Each row is a point on a landscape with many peaks, with its height.
From any point a climber steps to the highest of the 2 points nearest to it. It stops when none of these is higher. Distance is the straight distance between rows; heights are no part of it.
nef h=44.9: [ 81  91 109 109  96  70  60 102  96  94 125 124 111  97  93  70 126 103
 101 132 132  97 107 105  90  97 107 120]
pip h=65.8: [130  73  70  66 112 126 101 104  85 104 116  90  91 113  86  98 104 120
 129  42  62 114  78  83 111 102  63 115]
fuz h=62.2: [112  81  81  92  76 113 107  83  90 114 135  96 108 102 102 101 146  79
  85 106  96 114 131 135 113  66  95 102]
mamis h=71.8: [102 132  96  95 102 133 108 138 118 121  67 101  84 134  82  90 118  82
  66 113  86  72 138  72 110 106 106  89]
vufel h=70.4: [112  73  76  61 123 131  94  83 113  99 109  81  92  93  93 110  83 124
 154  93  55 123  76  67  92  97  65 114]
Geses h=30.9: [ 94 117 132 109 116 105  70 121 122  97  78 104 104 100 102 100  88 135
  93 124  92 109  98  43  96 110 103 102]
tiso h=65.0: [ 77  85 106  97  65  91  99 111 110  78  94  91  94 125  83  76 102  88
 150 131 108 113 113 117  72 111 118 123]
kevud h=61.4: [137  74  80 121  98 110  99 103  69 109 132 108  92 108 124 104  96 113
 115  34  71 128  83 106 109 109  51 109]
zege h=63.5: [ 53 102 120 102  92 128 118  89 133  92  83 108 107 100  92  87 114  69
 100 148  95  93 134 105  94  95 111  87]
luz h=53.8: [102  85 102 121 107  81  87  79 118  79 122 111 119 109 126  85  75  84
 108 127 121 107  71 133  90  87  80 115]
Kig h=53.2: [106  82  94 115 116  76  71  94  74  79 107 139 120 136 125  94  89 123
 107  35 112 127  86 102 119 104  68 109]
danot h=63.8: [142  88  65  65  69  88 107 114  73  99 130  70 110 155  95  86 111 112
  88  98  99 120 105 114  76  88 112 104]
Fev h=52.1: [142 119 100  78 121 111  93 125  99  91  82 103 116 122  99 106  62 142
  97  64  84 125  93  31 115 117  89 101]
zodon h=57.4: [ 92 107 100 106  79  88 123  91  79  84 102 106  78 105  96 103 100 101
 108  77  81 101 106 147 124  85 113  89]
minem h=59.8: [ 68 112 107 101  90 116 113 113 128 109  71  91 104  91  88  97 116  57
  80 147 129  78 134  96  82 111 138  90]
pib h=52.9: [ 61 105 118 104  83  74 108 126 101 117  77 101  77  88  56  87 150 101
 116 142 122 131 132  80  69 123 144  81]
vupo h=56.7: [137  99  73  80  57  88  78 121  76 126  89  75 110 129  91  86 120  80
  99  86 122  75 115 112  85 106 139 139]
Tere h=53.0: [ 88 107  95  83 115  88 137  67  87  67 110  74  83  64  90 131  65 129
 116  80  80 104  82 116  86  88 114  63]
fode h=56.4: [102 129 104 102 109 124 150 100  98 109  77  72  71  73  93 126  76  89
  87  75  69  77 102  98 117 114 106  58]
Duzut h=53.9: [ 99 100  86  88  57  87  87 126  92 119  74  65  89 106  78  91 114  73
 115 106 134  87 120 108  73 114 151 125]
Vel h=11.9: [106  63  85 122 100 130  85  88  94 119 141 136 110  95 111  90 127  72
 110  94  99 111  92 130 128  78  40 127]
Kun h=16.6: [ 85  93  88 101  78 103  77  87 100 115  94 130 119  83  94  77 129  64
 101  99 125  54 119 129 122  88 125 138]
nuge h=4.7: [123  94  93 128 112 124 109  98  83 132 128 102 104  76 136 116 104  83
  56  65  97  74  88 112 127 104  62  98]
mak h=62.4: [107  82  72  86  98 140 123  88  87 117 119  65  73  57  96 122  95  91
 129  63  63  87  89 108  95 104  85 103]
Labo h=55.1: [ 77 100  86  83  90  90 132  84  84  70 108  92  75  85  80 117 100 125
 116  76  76 104 111 124  97  78 126  68]
Lisi h=66.9: [126  95  78  77  81  74 102 106  65  79 142  96 100 134  99  90 118 130
  79  83  84 122 106 128  97  72 111  88]
mozo h=20.8: [ 94 109 112 113 135  90  70  88 112  99  96 124 131  67 126  97  88  90
  57 105 141  54  80  87 115  97  99 107]
lak h=7.7: [ 95 105 115 110 137  92  62  81 121  86 130 145 127  97 127  98  95 155
  97 130  97 121  77  81 102  80  65 107]
Fifar h=24.8: [103 134 126 125 130  98 101  96 118  93  72 115 110 105 131 115  56 113
  59 108  95 104  86  84 124 111  86  71]
gikir h=73.4: [ 98  95  98  89  79 135 121 110 112 122  87  77  91 128  97  90 112  67
 105 109  82  93 111 110 106 114  88 111]
zaget h=55.6: [ 61  92  95  90  65  95 107 113  99 112  81  88  89  83  64  89 147  81
 126 127 135 101 130 103  65 118 161 104]
toz h=47.7: [ 97 112 140 105  99  63  88 116 107  94  67  68  87  83  77 111  74 110
 129 129 128 119  84  73  67 122 124 104]
Kuva h=51.0: [127  98  96 105  99  73 109  77  99  88 119  87 116 106 130 100  58  78
  74 116 127  92  67 141  85  94  92 100]
sop h=63.9: [106 124 108 143  99  98 131 104  90 104  63 115  90 106 120 109  66  73
  75  57 105  77  98 126 133 117  99  74]
Puga h=60.3: [ 87 127 114  98  87  98 120 116 110  60  60  90  72 128  71 110  67 124
 126 103  71 117 104  72  97 117 127  81]
kizu h=28.8: [ 93 111 125 101 118 118  94  97 124  92  86 109 106 118 114 106  68 141
 125 111  65 134  88  66 109 108  77 104]
zam h=6.7: [112 100 109 107 134 101  97  81 103  91 142 114 103  94 127 117  81 140
  99 116  68 140  68  98 100  86  54  88]
Velad h=50.8: [ 81  92 101 127 112  52  93  69  98  62 117 137 111  99 116  92  78 119
 117  93 112 107  64 132 104  91  80 106]
zakol h=70.9: [ 79  83  96  75 120 118 115  71 113  91 125 101 109  69  97 112 118 102
  96 114  87  96 102  96  91  74  91  81]
vip h=69.8: [114  95 105 110  48 119 145 106  98 119  96  74  85 130 108  99  93  61
 106 103  84 100 120 145 102 106 100  96]
duve h=18.5: [ 78 111  98 121 106  77  83  87  96  97  85 138 112  77 110  91 107  83
  81  91 139  54 101 125 128 104 121 115]
gevod h=57.0: [ 96  71 102 117 111 101  78  76 119  96 110 138 118 126 128  89  77  94
 145 115 106 123  64 116  93  96  58 132]
litum h=65.2: [ 98  68  61  67  98 148 133  94  99 122 138  63  86  66  97 122 137  93
 108  89  70 109 115  97  87  83  88  86]
dapem h=36.4: [111 101 150 117 126  65  46 110 107 131  77 120 113  88  99  89 104 137
 117 115 140 127  78  47 112 115  84 125]
rim h=62.5: [102  94  71  73  93 106  97  92  80  98  91  94  95  83  79 105 112 110
 110  49  97  59  97 111 120  90 129 112]
vimu h=56.0: [136 120 101  76 123 119 119 110 104 105  99  74 103 107 101 116  69 125
  67  87  68 108  88  54 106 114  80  76]
Von h=22.9: [109 131 117 125 129  79  84 106 105  92  77 102 111  85 120 108  67  97
  54 112 130  73  84  78  97 114 114  86]
Naze h=67.8: [ 97 132 104 126 101 112 117 114 106 112  67 122  82 125  99  95  98  73
  65  93  81  71 124 112 140 105 105  77]
gufu h=38.3: [122 111 101  94  97  62  86 129  77 107  94  50  96  97  90 105  87 101
  73 107 143 101  90  84  58 113 135  94]
rume h=42.0: [ 88 108 110 112 100  80  73 111 103  79 104 134 105 135 104  75  99 115
 110 115  92 120 101 103 104 102  93 114]
puro h=15.0: [ 87  70  80  98  83 113  92  76 102 107  87 126 108  99 102  81 114  58
 137  74 109  66  97 144 124  92 100 137]
dil h=13.5: [114  67  85 111  92 113 101  82  90 107 111 112  92  96 113  96 105  76
 130  69  96  98  79 145 119  93  73 123]
Vigog h=36.0: [103 105  87  92  92  68 109 117  81  88 113  77 115  96 101 107 116 105
  54 123 137 115 109  98  52 101 155  74]
Suf h=10.3: [ 93  92  99  99 110 116  80  81 113 104 145 139 124 104 112  78 135  90
  81 122 103 104 104 117 130  72  53 114]
rulob h=31.3: [104 109  90  71 107 105  98 126  97  80 106  75 102 110  89 100 115 121
  82 105  92 111 110  59  78  98 118  83]
Lur h=67.7: [ 91  82  85  99 101 135 143  89  97 108 139  92 102  52 104 123 141  92
  84 101  73 125 121 106  97  73  98  62]
vurin h=66.8: [101 102  73  93  90  72  76  77  74  84 140 133 119  86  93  88 134 120
  83  87 106  87 115 135 124  61 127 109]
zenok h=8.8: [ 73  96 113  97 123 111  64  83 124  97 137 142 127 102 108  88 125 130
  99 154 100 119 103  82  98  68  60 108]
Leso h=70.3: [ 97 103  85  89 114  82  96  92  82  78 153 124 107 100 105  96 125 135
  77  93  87 113 108 115 122  60  86  90]
Sipum h=63.7: [ 75  70 101  95  88 139 125  74 126 109 108  82  77  80  97 111 103  67
 162 124  72 107  98 119  86  98  77 107]
fanit h=29.4: [ 86  89 103  72 106 110  85 109 117  90 105  88 101  98  83 100 111 137
 122 114  86 108 108  60  81  99 105 111]
zemaz h=67.4: [106 143 105 130 100  93  93 152 108 116  46 106  61 111  63  90 100  83
  78  97 107  84 139  72 110 119 131  93]
taso h=49.7: [ 91  74  92 128 129  82  95  67  89  82 109 140 108  95 121 102  84 122
 124  54 102 117  71 118 118 102  63  99]
Konas h=59.4: [103  99  92  71 121 131 123  92 111 101  94  63  91  77  94 124  84 101
 103  78  71  89  92  77 103 108  92  90]
Koma h=33.4: [ 93 103 107  85 115  77  88 115 103  88 117  91 111  80  91 116 134 152
  70 136 111 134 104  49  52  94 123  75]
bib h=65.9: [115  94  79  72 104 113 106  95  89 111 116  97 106  99  93 100 130 103
  78  73  86  74 106 106 127  79 108 100]
minar h=54.3: [131 121  93 102  93 119 149 105  78 125  98  61  85  85 108 131  75  80
  64  70  89  72 102 118  98 108 108  75]
zifaz h=52.0: [139 112  82  84 101  97 123  90  73 118 101  65 108  94 111 118  83  89
  53  72 116  64  86 128  97  88 116  90]
suta h=60.7: [ 77  64  98  98 101 123  99  67 130 104  97 113  93 100  99  94  86  82
 180 119  85 107  75 105  88 100  61 123]
fubi h=66.3: [ 72  85 112 117  66 128 145  88 110  96  97  84  68  89  96 110  96  64
 139 107  68 104 115 143 103 106  95  97]
kovi h=26.8: [105 121 131 134 122 107  97 102 117  96  64 132 106 135 124 112  52 126
 102  87  81 137  95  64 129 119  80  79]
vakem h=56.3: [ 84 110 119 111 107 100  85 123 124 116  89  94  98  91  99  96 119  84
  74 161 126  98 124  70  76 109 118  91]
zutu h=61.9: [ 61  94 100 104  56  89 116  83 107  78  84 104  98 104  81  89 104  72
 142 128 106  98 125 140  88  86 140 106]
gazu h=44.4: [113 124 132 104 109  94  84 130 120 118  48  66  90  83  87 119  68  88
  96 118 130  88  85  48  89 131 116 108]
veder h=52.4: [ 95 103 104  78 119 129  81 114 118 113 114 102 121 104 110  90 138  89
  51 146 107  83 122  66 101  91  89  97]
gozu h=57.3: [135  90  97 118 112  94 104 104  75 105 115 114 120 147 133  96  82 109
  82  50  97 120  84 100 114 119  51  97]
sezem h=5.8: [114  98 103 133 121 108 111  91  92 106 144 110  99  81 135 113  88 100
  78  84  80 113  79 116 114  98  52  92]
baf h=60.1: [149  90  73  83  65  92 108 105  76 117 105  88 111 147  96  85 103  87
 101  73  98  86  98 134 105 100 102 120]
sedib h=48.7: [108  94  99  90 116 104  59 120 106 109 117 108 123 118 109  81 121  98
  78 122 119  92 100  74  97 103  82 135]
vosug h=58.8: [ 78  93  92  90  88  90  84  99  83  88  64 114  86  66  63  89 105 105
 141  59 110  57  97 101 107 102 132 123]
vap h=69.3: [ 96  91  84  65  74 120 111 117 111  93  79  69  86 135  73  90 102  91
 139  92  85 100 115  96  90 114 106 119]
nol h=49.4: [120 104  93  98  83  85 116  83  88  99 108  85 117 100 119 109  91  64
  68 112 126  79 100 149  98  80 124  93]
fubor h=67.2: [ 71 111 126 107 113 118 120  79 129  99 104 103 103  85 113 113  94  85
  81 129  81  93 108 102 111  99  86  73]
bil h=50.3: [ 77 104 131 104  98  45  92 113  94 103  83  84  80  80  75 103 117 121
 116 139 125 136 107  81  63 113 134  82]
Bedis h=64.0: [ 90 130 105 111  87  91 104 128  99  89  59  79  73 110  74 102  84  93
  93 104 105  90 124  88  87 111 143  84]
vitu h=40.9: [137 119 100  86 105  85  92 121  90 105  73  55 103  89  86 113  56  88
  86  79 135  78  75  62  73 131 124 104]
marad h=39.4: [ 90 105 133 128 103  62  54 115 100  89  92 132 102 101  99  83  95 139
 134 112 115 127  86  77  88 120  93 125]
lov h=60.5: [103 106 101 129  84  84 116  96  76  91  70 133  95 124 111  87  81  77
 100  65 104  90 101 145 129 114 112  97]
ravam h=33.3: [ 78 116 149 109 118  85  68 105 124 128  72 109  96  65  87  97 114 126
 111 137 116  92 102  50 105 113  95 108]

For each start below, name the point where the climber stops.
Duzut | Leso
sezem | zakol
Velad | gikir
ravam | zakol
taso | vufel
vitu | zaget
puro | zakol
Kuva | gikir
Labo | mamis
